Each row is a point on a landscape with many valleys, with its height.
A ball rolls from a point to the lowest of its 2 nearest points, and stops where none of them is lower. Distance is the straight distance between rows; heights are no part of it.
q115 height 14.5: [43,125,77,87,170,127,103,144,113,147,166,144,162,130,139,154,109,116,122,132,125,184,106,110,121,118,132,149,95,133,134,137,119,142,139,154,148,130,151,125,128,149,113,176,122,88,102,144,216,168,157,64,99,151]
q423 height 62.6: [184,84,153,139,109,113,144,140,133,116,126,156,139,136,163,145,152,161,116,137,99,163,126,135,110,155,148,134,151,136,143,144,176,77,116,126,108,86,107,142,104,108,123,105,116,100,129,76,112,117,142,138,145,161]
q614 height 56.4: [156,91,108,152,149,167,134,128,147,147,145,145,115,143,162,149,177,125,113,141,119,156,126,114,131,157,111,115,113,107,113,125,151,67,112,155,104,143,156,139,126,107,163,139,88,144,104,108,139,130,159,111,107,180]
q690 height 77.1: [110,137,137,139,91,72,110,119,110,125,107,152,120,122,97,59,66,162,181,116,117,87,141,135,142,132,145,155,151,157,159,156,148,134,164,91,137,113,88,129,124,153,102,113,133,104,152,99,93,70,96,164,131,82]
q593 height 26.8: [93,96,133,130,130,145,169,101,94,120,154,139,124,137,127,166,179,154,113,151,77,169,107,109,159,105,103,115,108,147,135,165,103,140,99,136,123,130,115,119,124,120,118,153,142,122,108,151,196,151,160,121,100,149]
q377 height 26.6: [199,151,113,172,109,124,84,169,183,113,76,29,111,144,138,103,149,107,95,95,146,122,162,166,146,115,134,79,120,43,129,62,152,102,139,101,102,125,130,134,114,119,149,151,152,200,139,114,66,119,64,185,166,114]
q240 height 26.7: [122,130,94,137,86,131,162,116,119,120,82,76,110,119,113,135,159,153,115,92,102,81,92,110,135,22,99,124,87,115,144,126,119,151,185,122,136,128,112,100,114,130,167,132,192,102,117,156,150,189,80,126,122,74]
q456 height 12.1: [198,137,123,135,128,131,132,86,159,94,140,167,126,88,121,117,147,116,73,136,181,81,124,153,67,155,86,101,143,83,147,151,84,157,90,156,111,154,141,133,128,106,114,91,117,201,178,147,126,101,150,113,158,180]
q156 height 14.4: [87,132,115,99,144,139,63,95,119,167,152,148,97,114,96,150,122,136,155,120,152,111,126,155,123,200,102,152,110,120,125,155,79,208,88,156,163,160,191,135,163,131,108,141,79,171,118,151,94,92,134,152,162,160]
q888 height 65.1: [149,153,185,114,124,117,181,163,95,111,111,174,168,132,125,92,139,118,169,172,158,113,144,112,105,125,182,120,161,184,105,119,141,73,127,107,87,104,101,113,123,147,86,90,98,112,166,99,139,112,140,129,63,113]
q164 height 39.0: [171,133,137,125,100,86,116,147,160,102,90,112,134,155,131,112,104,110,121,111,130,129,127,137,136,86,160,160,123,114,158,90,165,140,166,88,152,74,93,139,94,143,98,129,174,108,141,102,70,129,79,166,137,130]
q809 height 28.5: [58,168,144,133,109,146,113,127,154,126,125,111,86,142,96,128,127,118,165,116,100,58,170,126,162,125,120,103,112,123,119,89,106,138,104,120,140,177,151,118,166,165,163,153,125,167,132,133,102,119,129,174,140,94]
q250 height 3.3: [144,113,126,150,162,146,152,83,101,118,160,173,155,111,113,95,180,142,89,122,123,140,128,95,150,68,102,148,79,160,140,137,142,104,100,86,114,81,67,165,101,129,113,104,142,121,148,116,232,132,162,131,49,155]
q173 height 6.4: [99,126,90,83,154,129,109,104,118,219,158,108,109,123,110,135,119,143,220,128,183,177,118,94,127,204,146,168,97,145,98,131,99,157,95,167,142,151,198,126,148,123,129,113,91,116,60,143,132,147,135,81,153,132]
q446 height 67.8: [137,147,136,118,84,107,165,78,159,112,102,106,100,146,93,125,150,138,148,140,137,93,140,99,136,82,127,160,82,126,158,122,113,125,146,81,146,94,115,129,101,146,136,115,205,97,130,120,115,161,80,144,113,113]
q934 height 10.2: [55,117,76,72,145,143,101,135,107,196,165,134,129,122,140,151,112,114,163,129,147,160,108,114,115,165,127,141,94,161,99,133,130,165,103,158,146,172,191,134,161,155,118,132,87,109,84,155,184,155,140,86,115,135]
q228 height 77.9: [115,139,139,123,94,84,132,149,130,96,109,164,138,117,124,77,104,143,157,103,118,74,148,146,103,113,154,112,174,150,133,145,170,146,139,117,121,141,102,111,141,162,101,106,105,119,196,116,110,59,140,164,119,100]
q569 height 26.3: [82,128,117,124,141,127,70,130,99,166,129,109,127,87,116,157,40,115,103,107,88,143,91,144,126,145,97,154,147,121,117,143,110,197,158,168,177,153,155,158,151,118,141,152,122,92,100,153,104,156,104,120,188,77]
q447 height 54.5: [180,140,122,178,169,115,118,104,109,138,165,163,141,159,161,98,130,127,85,142,141,136,151,149,157,157,136,188,119,112,178,141,118,74,143,90,132,45,95,169,123,110,126,161,111,127,117,85,132,99,117,146,114,168]
q301 height 10.1: [118,120,85,106,137,139,81,121,130,200,140,115,97,98,122,146,96,149,189,123,156,130,137,129,121,222,130,152,117,133,82,134,100,158,111,170,130,168,206,137,173,141,155,115,60,151,76,137,100,125,124,129,193,144]
q68 height 31.1: [122,146,134,110,162,130,142,90,168,164,143,107,123,140,75,157,117,127,157,150,173,131,136,55,144,105,115,150,94,124,107,121,95,159,135,106,141,109,139,169,125,110,176,129,170,67,79,139,125,171,103,121,104,101]
q284 height 24.9: [106,147,141,93,155,128,154,47,129,127,179,182,138,109,80,157,121,130,136,174,170,151,110,87,137,154,126,144,111,169,112,163,80,211,67,143,136,102,132,145,113,119,88,87,137,95,99,165,208,166,137,110,94,110]
q852 height 18.3: [121,155,160,115,143,140,87,95,117,133,148,140,95,121,85,179,121,105,94,157,134,102,115,162,151,191,85,106,127,94,136,154,60,201,84,149,158,143,161,150,151,104,108,151,110,180,129,155,91,121,119,162,160,131]
q768 height 25.0: [74,112,132,119,140,131,135,92,66,124,188,186,121,114,99,134,142,154,104,144,97,136,116,149,143,182,99,134,131,145,146,200,89,164,71,162,163,135,137,116,118,134,67,130,107,158,133,146,196,119,172,97,129,144]
q94 height 44.7: [212,126,118,152,124,119,89,167,148,101,80,80,146,113,121,108,123,124,45,75,151,135,117,172,84,85,82,82,167,66,136,129,150,192,157,138,127,147,115,145,115,100,123,122,146,167,177,169,84,91,103,144,173,111]
q887 height 17.0: [87,91,100,139,147,101,126,76,85,165,162,144,138,115,75,71,109,185,165,133,131,132,119,118,137,118,98,197,116,153,172,189,101,124,155,130,157,105,117,130,103,148,111,137,138,70,117,122,178,128,135,64,107,113]
q990 height 31.2: [77,146,110,149,106,152,91,167,185,119,102,89,101,151,146,120,147,116,166,83,86,92,164,137,191,111,140,115,119,119,113,51,144,108,112,92,129,169,131,110,157,157,175,159,128,170,139,123,77,108,130,166,176,112]
q60 height 20.8: [78,88,123,140,102,138,95,169,121,166,82,125,123,92,146,134,65,155,191,91,97,132,127,124,149,147,149,118,171,161,100,117,177,132,132,125,133,166,146,124,164,160,155,128,106,83,121,121,82,129,125,138,172,76]
q344 height 36.1: [143,128,146,108,79,167,146,176,162,128,53,24,128,99,150,185,130,129,129,93,107,150,121,126,120,79,172,98,129,107,94,52,156,141,143,128,122,128,136,104,108,123,165,131,184,122,81,137,99,226,85,116,190,76]
q288 height 43.8: [164,121,138,126,141,131,135,119,153,118,117,117,139,191,153,153,176,123,112,142,137,180,129,117,132,89,154,173,89,124,148,87,131,82,153,73,130,65,104,134,96,116,124,152,163,117,111,98,105,139,115,159,103,185]
q6 height 50.8: [155,100,183,168,138,135,114,129,105,103,128,123,122,150,129,150,141,118,77,137,81,140,120,158,191,131,91,91,167,106,153,132,137,139,103,102,134,110,84,151,111,89,113,166,136,161,139,121,83,93,127,207,141,127]
q177 height 8.9: [120,123,105,157,137,140,131,94,125,124,164,146,134,125,118,87,182,119,81,103,113,104,137,132,133,79,79,152,83,107,171,125,131,125,137,108,140,106,91,160,134,141,132,132,137,144,164,124,186,93,147,141,89,140]
q497 height 55.0: [128,141,105,132,153,157,137,124,104,114,185,174,118,117,133,115,160,96,106,148,148,118,114,146,132,184,96,110,120,103,128,173,92,117,96,176,125,161,152,116,128,113,98,129,102,218,147,148,157,99,178,77,108,203]
q954 height 79.2: [153,151,187,111,109,114,147,155,130,51,125,163,151,117,135,90,104,109,100,121,144,109,128,152,87,96,147,116,178,148,140,128,137,169,118,119,126,128,79,117,109,136,85,96,133,158,195,156,118,68,159,156,132,124]
q362 height 52.5: [151,96,183,150,117,130,109,126,133,119,115,102,122,136,108,160,104,122,109,135,93,132,128,119,170,112,101,86,153,112,127,120,153,175,118,118,143,124,108,162,115,110,140,138,147,113,120,138,77,141,110,187,141,85]
q262 height 60.7: [157,119,155,109,84,117,163,149,136,83,87,134,151,132,164,125,158,135,119,116,86,156,123,141,81,90,173,135,156,152,143,109,166,88,127,134,119,98,99,101,102,129,121,85,138,82,163,83,144,133,136,133,122,134]
q715 height 67.3: [121,165,149,126,114,108,163,72,121,98,142,139,122,157,93,88,136,135,156,166,132,113,142,93,134,89,144,208,99,159,160,133,84,101,137,77,152,66,102,135,89,150,114,129,170,64,129,95,155,155,106,135,97,117]
q426 height 12.3: [175,142,157,159,141,159,113,120,156,98,137,104,111,151,129,125,158,75,85,150,128,97,145,136,150,117,106,87,137,83,128,97,134,99,114,140,100,131,122,152,111,92,168,147,121,171,133,116,109,103,151,176,102,140]
q544 height 66.8: [137,180,202,137,130,118,170,116,109,97,143,141,132,168,106,104,120,109,163,194,129,114,170,96,151,122,179,177,137,172,108,111,104,71,122,83,120,74,106,140,96,134,130,134,117,68,113,89,131,145,122,162,85,91]
q480 height 18.7: [148,138,87,103,102,112,117,123,144,102,159,182,113,91,130,105,123,160,104,123,183,67,136,153,56,179,121,127,151,112,117,175,108,172,88,161,142,187,163,120,158,143,90,106,86,185,175,142,120,77,162,109,164,192]
q531 height 34.5: [83,97,90,149,115,149,89,159,137,141,81,104,107,142,153,137,150,148,134,81,81,128,126,169,155,121,107,116,119,99,139,110,153,105,144,113,118,185,141,113,148,135,143,152,115,180,160,119,76,91,135,147,179,134]
q401 height 63.9: [183,120,147,141,98,90,166,154,95,119,131,166,136,144,166,93,131,163,151,151,122,121,145,141,104,161,171,125,168,169,135,156,156,65,137,94,79,89,81,111,111,131,80,94,99,133,165,81,108,86,129,143,123,141]
q770 height 33.4: [109,134,106,98,80,154,134,163,135,155,68,55,113,61,141,185,87,120,146,81,108,126,105,131,116,100,139,130,112,119,81,85,132,175,165,135,133,157,141,114,153,161,157,125,160,103,88,149,124,219,76,109,193,74]
q484 height 52.1: [156,121,117,133,152,126,89,127,166,146,139,157,122,120,111,125,108,105,137,131,188,106,130,127,123,173,100,119,126,91,108,138,123,151,132,145,119,155,145,148,151,127,129,137,106,164,130,141,76,88,126,132,129,184]
q419 height 80.3: [170,137,192,138,133,137,162,136,88,67,119,133,148,138,150,98,153,115,100,133,114,153,116,167,124,79,135,122,158,167,155,131,136,132,124,97,95,96,44,114,82,120,78,101,154,162,178,141,149,70,146,177,118,134]
q278 height 25.9: [108,120,98,99,73,112,133,149,121,101,111,149,117,112,145,105,142,162,121,87,130,99,128,158,63,125,126,116,142,115,138,168,128,157,125,143,135,191,131,95,148,150,94,117,119,165,196,143,112,63,159,118,167,159]
q975 height 36.7: [143,102,70,139,171,138,138,175,96,181,163,136,142,127,165,139,113,125,127,129,149,147,105,130,116,186,106,99,127,118,80,155,135,83,172,184,112,177,169,114,161,108,139,139,93,161,94,153,131,144,142,37,124,149]
q558 height 15.0: [110,95,152,162,104,119,89,168,154,119,98,107,121,134,140,144,89,144,162,124,93,119,146,134,176,156,145,73,177,141,101,110,177,109,106,110,89,151,130,131,151,129,152,138,98,135,120,107,56,109,124,172,173,94]
q847 height 31.0: [121,153,123,81,75,133,142,117,126,141,107,86,109,74,113,172,104,120,121,123,104,88,113,113,89,99,136,129,119,134,104,108,115,183,123,164,161,140,168,127,147,143,163,96,143,62,101,138,154,224,87,108,146,66]
q46 height 18.4: [64,102,56,114,156,155,126,124,97,171,150,112,122,131,155,203,149,156,119,126,98,187,92,104,146,130,101,140,64,123,111,147,99,135,128,151,128,149,168,125,140,125,142,187,114,105,66,152,191,198,141,90,142,139]
q633 height 32.7: [141,136,126,129,182,116,109,93,157,156,160,135,148,151,103,113,112,117,113,135,145,148,144,77,131,102,126,197,109,119,140,109,129,118,154,106,160,71,117,188,112,114,169,142,137,54,96,106,141,138,123,118,84,133]
q534 height 9.1: [133,69,125,136,158,138,145,119,100,153,155,186,143,124,131,119,167,153,142,127,107,158,120,101,147,113,110,135,112,184,124,160,176,117,117,107,116,107,88,143,118,140,98,99,113,108,134,114,181,108,166,105,63,158]
q877 height 41.7: [199,101,130,131,135,132,101,143,167,145,108,124,149,159,159,132,154,113,95,101,146,167,114,129,122,75,136,134,103,106,160,95,184,133,147,79,124,89,84,163,103,115,117,120,159,131,134,115,84,102,107,182,103,162]
q841 height 45.6: [134,143,124,130,144,121,149,138,155,112,115,117,130,160,157,114,144,88,108,142,162,154,137,135,101,118,149,142,104,104,139,95,108,71,165,119,102,105,128,110,117,119,133,133,148,157,131,119,133,121,127,118,111,178]
q970 height 53.2: [191,115,104,148,163,96,96,97,149,149,169,180,138,116,109,92,116,151,157,137,219,107,142,110,110,187,117,158,136,124,136,168,114,137,135,130,131,101,139,148,127,124,106,107,94,143,132,122,85,70,131,108,116,200]
q666 height 20.4: [103,116,86,138,139,104,121,109,124,163,140,141,140,111,102,96,95,142,122,119,132,122,138,124,111,116,98,164,117,117,149,146,121,117,178,141,144,131,126,136,140,139,155,134,137,76,128,127,151,131,115,82,126,101]
q718 height 69.6: [111,179,139,97,107,124,127,107,177,108,148,144,99,118,104,131,121,71,151,159,168,66,160,116,104,154,141,109,109,112,115,96,100,143,85,166,115,155,180,125,162,145,144,104,110,156,133,133,131,130,132,150,114,135]
q427 height 23.9: [117,121,88,139,104,125,134,95,121,142,116,98,112,95,98,119,122,162,103,112,87,77,112,112,104,72,86,181,102,116,141,147,117,130,177,151,160,124,136,128,122,135,181,142,151,42,109,122,169,189,97,91,133,77]
q903 height 39.6: [110,121,114,120,80,176,146,181,149,140,33,43,128,109,162,157,163,125,166,53,93,147,120,142,116,47,163,89,131,131,123,56,165,131,142,131,117,162,124,72,132,151,175,110,165,113,133,152,118,152,104,126,146,85]
q38 height 29.1: [128,107,114,107,133,130,132,67,159,164,134,136,124,102,84,168,143,146,144,140,162,147,105,91,102,123,103,149,75,130,130,154,91,167,110,137,127,122,162,153,137,123,133,97,149,85,106,132,137,170,112,100,131,148]
q723 height 72.0: [115,113,182,118,136,134,170,98,104,147,160,166,103,155,92,158,121,144,185,186,156,127,131,114,162,193,134,88,134,168,96,180,101,147,99,145,109,129,144,102,127,123,95,100,117,160,96,155,131,134,140,129,93,112]
q951 height 26.4: [107,112,92,127,87,110,92,184,161,131,61,104,122,78,146,113,65,154,179,43,121,122,142,136,113,132,155,132,157,113,95,111,179,138,162,116,124,188,121,110,163,174,133,124,122,114,146,120,57,118,97,146,197,98]
q175 height 26.0: [68,176,190,141,106,143,151,154,134,105,100,91,112,142,124,118,106,117,165,144,89,78,163,124,191,129,159,80,160,143,104,76,126,79,118,89,136,153,120,98,156,144,174,172,117,139,131,133,111,138,120,167,117,61]
q580 height 23.7: [104,116,106,152,130,151,91,126,119,162,105,73,101,93,113,154,62,153,138,91,72,135,116,110,147,107,95,177,125,113,103,109,125,161,168,141,177,148,146,150,134,129,193,161,139,67,69,137,104,187,97,127,188,73]
q470 height 41.9: [169,102,126,157,115,127,118,162,118,134,102,103,137,165,184,103,126,138,116,120,113,148,125,165,148,125,147,88,155,125,142,122,189,74,140,97,81,140,83,124,135,103,133,131,114,161,139,99,89,66,114,173,123,116]
q277 height 33.3: [98,118,86,116,97,124,120,187,152,128,57,82,133,107,161,106,120,132,141,34,113,136,122,157,91,59,151,121,129,104,123,97,173,132,188,132,136,171,119,85,149,155,135,117,144,120,163,150,103,122,99,123,167,99]
q90 height 66.1: [112,171,185,116,137,119,182,137,114,86,123,168,166,131,105,111,141,94,143,166,123,131,146,103,109,95,166,151,146,166,120,106,113,90,115,109,122,86,115,119,106,160,114,111,123,72,149,111,197,167,143,116,52,100]
q891 height 31.7: [151,159,110,164,126,134,96,180,150,121,81,23,130,151,129,118,145,100,77,81,124,145,141,154,153,61,119,90,131,77,123,62,150,139,176,119,132,129,111,117,111,100,167,152,172,192,131,162,92,130,80,154,156,79]
q595 height 37.3: [203,150,126,156,114,116,105,152,119,102,75,43,141,146,125,92,125,107,74,99,152,152,113,167,143,71,112,73,132,79,155,114,150,160,165,92,113,115,88,138,98,102,109,130,194,176,149,169,85,110,71,165,142,75]
q472 height 21.3: [71,77,95,148,160,171,120,119,105,194,127,113,111,134,128,185,133,157,153,121,91,165,108,103,176,112,75,125,102,132,86,144,123,151,130,127,123,165,150,143,151,131,175,170,120,101,75,159,127,162,141,129,136,113]
q651 height 53.9: [157,143,118,157,139,85,106,91,131,142,140,150,118,147,121,90,118,137,154,149,183,109,163,132,140,174,140,190,122,116,177,137,85,91,150,97,125,71,129,147,124,128,117,143,122,132,129,94,89,79,113,140,128,175]
q285 height 54.2: [156,106,158,134,100,104,94,110,138,119,101,127,111,104,93,149,91,137,120,116,123,115,119,142,120,135,100,113,144,107,145,144,122,215,127,133,164,126,140,146,113,140,117,120,159,116,138,140,74,140,92,158,178,113]
q601 height 75.1: [170,108,117,112,147,110,174,121,118,119,143,179,177,126,148,104,133,153,111,141,179,165,105,115,97,108,139,168,122,163,131,167,123,105,164,86,104,76,78,141,102,123,70,86,151,115,152,120,147,130,128,78,113,173]
q510 height 47.5: [90,157,127,137,129,120,152,148,113,90,132,142,136,164,157,94,151,109,111,139,98,157,153,141,108,126,159,166,123,135,147,106,110,40,147,122,132,107,136,87,103,146,123,163,112,125,146,100,186,137,147,92,97,150]
q641 height 30.4: [25,144,94,130,141,134,88,142,84,169,152,146,105,133,99,100,109,135,170,124,80,96,159,147,148,182,119,136,138,146,120,147,113,121,97,156,155,190,186,109,161,150,146,167,75,139,133,123,150,105,160,106,146,96]
q51 height 26.2: [120,141,138,108,130,153,171,101,115,78,144,97,137,127,123,196,196,140,92,155,73,170,101,86,144,44,130,106,109,148,122,113,93,170,93,143,125,118,105,103,106,93,117,138,194,101,100,159,208,189,156,165,93,136]
q459 height 50.1: [143,158,149,154,137,140,162,146,99,84,122,120,147,135,171,83,185,116,81,121,82,148,145,161,92,101,152,133,153,139,148,108,140,46,129,135,99,100,100,105,100,115,148,127,116,129,164,104,221,110,166,111,73,132]
q452 height 70.5: [139,158,177,109,92,118,120,147,171,71,122,136,115,137,131,132,125,76,151,164,158,89,151,140,109,151,167,86,147,107,126,95,122,130,85,143,92,126,136,114,124,127,108,116,110,176,144,106,88,85,150,175,134,162]
q271 height 3.4: [170,156,155,126,142,154,113,110,161,76,143,129,125,122,125,139,160,60,75,141,157,114,121,145,106,127,102,102,127,84,147,105,102,155,97,161,117,127,138,134,115,94,125,114,137,195,150,149,130,99,159,142,118,184]
q928 height 72.4: [133,103,141,95,161,144,144,136,119,168,165,143,131,152,134,174,120,121,188,168,188,164,101,105,152,194,134,99,122,157,70,160,137,135,103,150,107,137,147,124,136,116,94,111,109,150,75,145,96,135,142,91,110,159]
q53 height 17.3: [108,127,122,127,108,128,139,128,123,111,110,128,123,115,127,107,161,119,104,95,104,100,126,151,103,86,108,110,114,119,151,130,132,133,135,149,127,159,122,105,141,139,138,108,129,146,175,142,157,101,140,126,127,113]
q312 height 73.1: [130,85,126,84,149,156,153,161,131,155,116,116,144,142,173,192,152,124,147,148,160,197,92,106,115,145,141,94,109,141,98,130,150,116,129,139,87,143,145,122,139,102,114,117,133,134,91,134,113,163,137,86,124,169]
q902 height 34.4: [108,109,98,146,163,126,135,164,106,196,126,142,152,109,127,106,93,126,148,123,145,122,136,111,137,158,112,98,147,133,81,143,158,91,169,150,114,173,147,125,182,142,164,132,85,122,117,142,131,135,122,67,96,102]
q589 height 21.2: [82,110,160,119,112,126,118,174,133,112,120,134,127,149,170,147,99,117,171,156,93,139,123,148,152,176,178,95,173,166,104,99,158,94,71,124,103,152,149,94,139,138,117,145,82,138,118,113,88,112,159,146,159,131]
q103 height 38.2: [127,82,106,155,140,136,104,179,115,149,126,152,130,151,171,123,130,145,133,111,115,145,114,150,155,158,117,99,149,133,123,153,173,103,142,124,110,160,121,121,147,119,112,143,96,175,142,126,74,70,162,129,144,171]
q298 height 71.4: [121,150,207,116,122,147,156,126,117,81,158,169,114,146,119,131,126,83,166,201,162,100,133,126,149,171,150,84,148,146,103,142,101,127,76,144,94,132,130,106,117,124,81,111,95,187,127,131,121,100,166,155,98,147]
q104 height 32.4: [78,116,82,179,152,149,112,160,93,198,127,121,117,118,121,100,102,155,175,112,88,95,165,125,162,169,101,121,145,134,84,124,135,72,137,145,135,191,168,119,187,150,201,177,59,114,112,117,141,137,132,89,137,82]
q230 height 34.3: [162,164,125,143,149,117,121,120,157,149,134,109,133,173,138,91,95,115,125,138,140,123,167,99,141,110,172,175,118,125,125,81,151,70,161,76,138,81,106,171,127,117,166,139,137,73,109,73,110,131,90,156,98,101]
q74 height 13.8: [128,85,121,132,184,114,133,109,80,171,176,178,158,135,92,104,136,177,187,141,141,186,126,85,147,145,118,180,122,192,126,181,139,130,127,110,148,87,109,134,94,141,89,104,124,73,114,114,173,117,154,65,84,139]
q576 height 18.9: [87,159,134,92,167,127,136,133,114,92,163,170,177,110,125,130,126,93,99,140,135,157,114,101,104,97,137,137,108,150,131,132,107,143,121,144,127,112,124,124,117,146,96,130,123,113,135,150,244,169,172,81,75,142]
q719 height 73.7: [135,125,124,80,166,145,165,148,168,147,122,121,173,119,132,173,146,110,122,157,173,162,112,93,92,124,147,114,110,134,94,119,149,101,139,142,91,120,143,139,139,89,147,94,145,79,99,103,139,183,128,73,90,139]
q204 height 58.1: [187,123,155,119,67,100,172,121,145,84,82,130,140,92,129,115,117,139,112,124,128,105,114,138,75,98,146,106,165,138,145,144,157,134,138,119,118,107,98,122,99,120,110,67,172,86,170,110,118,145,97,114,148,95]
q346 height 29.7: [62,119,95,115,123,122,70,137,126,123,122,150,122,130,153,147,130,154,141,104,73,150,129,162,121,173,161,185,137,121,177,118,119,117,101,152,189,132,168,117,135,154,105,171,93,110,132,94,87,105,165,124,199,177]
q743 height 56.1: [149,98,106,162,150,134,147,136,104,132,190,161,112,158,157,137,191,136,140,140,133,158,122,122,154,180,110,121,106,136,134,159,127,74,109,157,124,126,147,102,115,133,93,136,100,193,115,126,132,109,178,74,98,224]
q933 height 26.9: [138,152,134,97,155,109,106,53,154,153,182,143,129,104,90,145,109,114,124,156,185,153,117,108,106,178,122,173,115,128,133,138,67,195,70,169,157,116,174,161,127,109,127,106,103,89,98,144,163,140,128,113,134,133]
q821 height 25.8: [118,178,145,78,111,159,151,128,149,111,132,77,123,133,124,177,166,91,98,153,118,107,119,94,117,64,145,88,112,134,102,65,109,163,94,163,137,141,153,119,144,111,167,119,159,132,109,177,177,193,139,145,99,106]
q896 height 29.4: [78,133,116,70,120,115,116,156,119,141,120,117,138,106,154,152,49,117,122,118,143,155,98,144,104,165,151,127,141,139,110,135,117,168,164,142,147,159,151,120,162,132,108,144,131,126,107,163,114,152,111,109,179,117]
q36 height 20.3: [120,134,130,111,119,149,149,139,125,108,98,73,140,132,134,178,178,119,111,122,102,144,98,103,122,32,127,84,111,131,135,93,120,159,148,144,111,116,116,101,114,100,157,128,197,120,105,170,159,172,132,135,114,103]
q786 height 48.3: [209,120,158,169,119,132,108,139,117,90,111,81,131,144,145,117,169,120,52,107,87,142,135,174,143,96,111,92,164,99,177,105,165,137,107,115,124,96,81,141,83,84,136,128,150,166,153,115,107,82,121,189,143,109]
q323 height 56.0: [175,104,163,103,85,99,154,106,146,94,100,134,123,122,122,157,127,141,123,146,141,139,108,136,105,141,137,123,144,121,158,154,116,157,112,116,130,104,124,119,101,129,91,107,172,111,138,126,93,150,97,135,163,148]
q613 height 50.0: [186,107,112,135,143,129,101,162,155,131,104,118,141,123,142,124,99,117,85,109,189,139,110,145,104,129,97,91,150,75,111,143,150,147,165,122,111,170,122,144,142,104,120,130,135,176,145,166,64,95,122,137,143,157]
q704 height 26.5: [107,102,129,125,132,111,87,139,133,130,145,150,126,136,159,159,100,142,147,135,93,160,129,151,134,216,155,133,178,138,136,131,140,124,76,159,146,127,165,132,130,123,131,142,74,109,110,101,80,106,169,139,186,164]
q208 height 21.8: [80,135,153,117,143,125,115,69,76,131,161,164,102,97,74,154,102,159,116,147,100,110,111,172,159,186,102,152,148,129,165,196,55,206,97,153,189,126,140,132,130,103,76,147,133,143,129,164,127,115,124,137,169,118]
q245 height 28.6: [93,166,130,96,123,149,148,94,131,152,144,109,101,117,88,157,131,116,127,143,122,80,137,98,117,116,109,107,95,131,95,115,87,168,101,146,146,164,176,133,160,140,182,129,119,110,104,163,182,193,123,127,109,82]
q225 height 19.6: [118,118,147,165,128,117,157,138,77,134,149,142,119,172,145,113,133,148,153,159,85,121,159,127,181,177,135,110,162,154,119,149,142,48,117,112,113,111,124,119,121,120,146,156,87,117,109,93,126,114,139,136,111,113]
q247 height 75.7: [157,105,142,123,132,93,145,103,124,90,138,179,168,92,120,106,87,149,90,116,130,148,89,140,103,102,124,181,143,145,162,160,137,161,157,107,157,70,67,142,87,133,77,104,167,69,147,127,139,127,119,95,143,151]
q759 height 36.3: [173,188,114,155,99,80,104,134,166,117,110,89,123,160,136,77,98,102,128,101,140,81,182,134,131,97,191,148,121,100,148,81,157,97,153,86,132,94,99,144,133,142,144,121,143,130,143,78,95,121,60,184,128,82]
q428 height 45.2: [174,147,132,161,119,115,110,150,116,92,118,125,129,159,173,91,141,114,90,93,92,122,139,185,132,111,145,131,154,114,180,118,165,109,127,99,123,104,77,138,109,112,106,129,121,167,177,88,98,44,127,191,135,142]
q127 height 20.1: [190,156,127,154,123,161,107,160,183,109,96,44,111,144,146,109,165,81,101,116,148,90,169,146,130,97,142,72,142,73,102,50,159,71,133,139,85,153,130,120,116,95,193,136,136,181,126,114,99,101,109,179,112,100]
q740 height 22.5: [115,164,153,95,146,128,173,84,119,69,165,177,162,97,99,143,157,117,111,177,170,159,105,79,114,128,143,129,105,170,115,149,73,142,61,129,106,98,126,120,108,134,67,81,145,124,137,143,237,186,170,90,72,145]
q360 height 32.3: [69,119,118,88,91,119,103,129,118,128,106,111,97,114,151,164,92,138,148,104,89,143,96,155,126,146,141,174,121,133,159,123,116,161,129,142,182,135,156,105,128,153,106,156,149,108,102,129,95,151,114,132,203,155]
q919 height 27.8: [60,138,98,107,125,112,121,139,66,149,183,162,114,129,121,107,127,151,144,147,120,103,148,152,111,198,121,129,131,149,142,185,111,121,107,172,154,170,173,92,143,165,78,135,84,164,150,131,176,114,171,58,133,140]
q917 height 68.4: [88,153,148,102,79,122,165,70,143,112,118,135,97,126,78,125,148,132,166,150,146,66,136,104,113,98,124,123,85,136,148,133,80,159,114,121,137,135,144,102,140,173,122,92,175,131,143,149,148,155,110,140,114,101]
q908 height 55.4: [189,94,88,173,155,133,108,101,142,153,159,164,135,132,154,111,178,148,89,109,125,134,137,132,118,155,104,164,101,103,155,143,163,77,130,139,122,96,123,162,126,119,144,132,96,133,130,87,146,96,141,119,110,194]
q644 height 23.2: [111,123,147,143,145,136,168,119,106,134,147,131,109,156,130,142,139,138,109,154,96,140,134,118,167,121,102,120,131,130,121,141,111,92,141,112,123,113,117,135,123,107,164,165,130,111,104,135,148,143,132,124,109,110]
q400 height 54.0: [175,127,90,150,169,132,143,90,129,126,198,191,140,114,124,88,140,118,122,141,209,104,125,115,120,173,100,133,115,113,118,162,112,109,129,156,114,122,133,140,121,119,99,105,105,170,140,139,144,104,155,56,91,209]
q688 height 69.0: [114,153,135,139,117,118,116,81,164,129,131,154,105,113,59,99,114,116,153,142,162,35,169,116,111,139,104,109,111,114,137,139,99,160,133,143,129,160,156,139,154,160,155,88,128,143,164,138,123,112,120,150,120,81]
q785 height 23.1: [112,148,168,164,135,136,147,168,119,121,124,92,136,159,155,106,93,116,138,165,123,120,160,128,187,159,165,85,172,135,88,104,141,15,136,97,94,131,115,112,155,112,170,176,93,138,109,102,105,131,116,131,101,81]
q754 height 21.1: [115,99,93,156,140,168,125,130,130,169,94,78,117,120,132,174,127,145,121,89,90,129,115,98,140,70,79,122,99,106,84,109,132,145,180,119,128,153,129,147,146,125,198,159,138,90,90,144,122,188,107,137,144,85]
q241 height 74.4: [165,119,109,103,178,146,170,175,132,138,130,144,200,138,162,123,157,122,121,152,173,184,103,105,85,112,159,140,120,160,105,130,169,71,166,104,85,100,93,136,112,91,105,93,140,110,129,97,151,140,138,70,64,158]
q384 height 76.5: [151,116,148,138,112,92,128,116,104,112,113,149,136,114,121,86,68,145,98,108,119,110,97,156,146,114,111,143,162,134,163,175,153,160,177,97,151,109,63,150,108,127,101,121,156,113,156,137,111,102,83,142,137,89]

Where does a ball stop that starts at each point below?
q614 => q271
q510 => q173
q104 => q173
q68 => q173
q298 => q225
q954 => q225
q743 => q271
q888 => q225

Call two points neighbours if one is among the 2 nearest of the other. Go from one point of each pair to the other, from neighbour to neighbour, staying as low as possible. Name the highest point that can't be avoided.
q558 and q225 => q903
q271 and q250 => q278
q558 and q754 => q360
q271 and q36 => q240
q271 and q225 => q593
q754 and q173 => q472

For each start below, name every point that the ball comes to, in order.
q312 => q928 > q723 > q298 > q452 > q718 > q688 > q917 > q446 > q715 > q544 > q90 > q888 > q401 > q423 > q262 > q204 > q323 > q285 > q362 > q6 > q786 > q428 > q470 > q103 > q531 > q990 > q809 > q175 > q785 > q225
q419 => q428 > q470 > q103 > q531 > q990 > q809 > q175 > q785 > q225
q975 => q902 > q104 > q641 > q919 > q768 > q208 > q852 > q156 > q301 > q173
